The views of a scene show one set of named points, each view turned or mirrored, and shifted as a whole, with a little noise and some points left out.
In the rows, zero is written as 128.

Scene 1
View 1
k686: [157 175 120 156 161 112 131 120 182]
k316: [137 170 113 132 157 135 164  83 151]
k337: [145 173 120 107 161  98 141 113 161]
k667: [151 166 116 182 152 131 139 114 184]
k812: [ 70 101 122 158  84 108 146 158 116]
k634: [ 84 132 123 133 122 122 162 116 137]
k915: [131 169 120  98 155  99 147 106 155]
k398: [ 95 130 128 143 122  90 134 155 164]
k386: [135 155 114 168 142 138 155 105 156]
k360: [113 147 120 150 137 113 147 125 163]
k826: [120 134 119 156 115 108 138 144 142]
k745: [142 169 111 119 145 123 155  94 139]
k313: [112 149 119 113 130 106 151 118 130]
k594: [129 162 122 125 149 108 146 114 165]
k53: [140 168 114 124 148 126 157  94 140]
k728: [113 151 124 139 142  99 140 133 173]
k146: [104 147 131 145 142  74 120 166 198]
k956: [ 74 108 129 163  98  85 130 178 151]
View 2
k360: [129 127 125 135 137 112 160  96 143]
k812: [191 104 134 128 134 136 115 143 142]
k337: [120 149 147 105 162  89 169  77 122]
k313: [146 128 138 109 159  98 159 103 109]
k634: [159 102 122 121 153 126 154 103 120]
k915: [112 135 127 114 161  95 187  70 113]
k146: [121 163 157 123 129 117 134  83 183]
k686: [103 142 118 144 135  89 184  94 136]
k745: [117 132 119 123 156  83 190  92  99]
k728: [125 140 139 125 142 110 155  87 150]
k53: [118 130 115 124 155  83 190  93  99]
k386: [115 119 106 153 130 101 185 105 128]
k594: [115 142 132 125 149  98 172  85 130]
k398: [148 137 148 124 137 123 130 104 159]
k826: [145 132 130 136 130 102 143 126 143]
k316: [111 121 107 129 152  90 200  80 102]
View 3
k826: [128 146 104 132 114 105 115 135 133]
k812: [142 159  76  85 101 114 121 152 168]
k915: [105 116 138 162 164 145 133 134 115]
k386: [106 143 129 155 135 124 112  93 137]
k398: [118 143  68 142 116 100 137 164 111]
k594: [108 126 124 161 147 129 128 132 112]
k53: [115 118 157 153 156 137 118 118 130]
k745: [113 119 155 154 154 136 119 124 126]
k146: [101 145  64 164 119  99 141 154  95]
k956: [131 161  50 113  93  98 132 161 139]
k686: [ 95 134 127 186 137 109 120 108  97]
k728: [109 136  97 156 135 120 135 137 117]
k667: [ 90 148 124 181 128 114 111  81 113]
k360: [108 142 104 148 132 124 129 123 130]
k337: [113 112 129 160 157 130 137 155 104]
k634: [121 139 103 114 139 144 130 138 162]
k316: [105 122 154 158 161 144 122 105 132]
k313: [128 123 126 128 146 134 127 155 134]
View 4
k316: [ 77 146 145  92 110 131 127  57 132]
k337: [121 165 115 100 118 114 132  59  97]
k956: [117  99  72 139 155  68  99 129  78]
k745: [ 86 156 137  88 117 134 132  69 116]
k634: [ 66 118  98 100 145 101 110  79  97]
k812: [ 58  82  71 114 175  87  95 147  79]
k594: [111 147 128 107 115 112 125  72 113]
k915: [101 156 131  95 111 121 132  49 116]
k667: [115 126 162 132  94 116 119  96 146]
k146: [155 132 103 146 124  70 115  89  97]
k826: [102 123 108 118 136 107 112 119 101]
k728: [122 134 117 121 123  94 118  81 106]
k360: [118 138 124 121 118 106 121  90 113]
k686: [131 150 148 124  95 118 125  87 132]
k313: [ 88 147 104  90 140 116 126  81  92]
View 5
k337: [110 180 124  80 103 127 121 143  92]
k826: [122 144 131 117 130  87  99 133 135]
k316: [ 96 156 146  85 104 124 165 109 113]
k360: [110 135 130  97 120 110 119 138 127]
k812: [121 140 133 149 187  87  88 157 149]
k956: [133 127 104 118 149  88  45 179 141]
k745: [103 173 145  91 102 114 151 113 107]
k53: [102 169 145  91 104 112 150 108 108]
k634: [106 150 138 117 161 117 133 146 129]
k667: [104 120 137  75  81 106 149 104 129]
k313: [110 182 134 108 136 112 124 135 109]
k146: [125 132  98  78 107 111  68 171 115]
k728: [115 145 120  87 114 115 106 150 116]
k398: [120 144 116 107 138 108  84 162 127]
k915: [ 97 170 133  80 102 131 146 131 102]
k386: [108 126 141  96 106 102 145 112 135]

In a view up to two points have been moved. Name them for each view, in the order of its rows, or write none.
view 1 => k337, k915
view 2 => k686
view 3 => k398
view 4 => k812, k360
view 5 => k956, k667
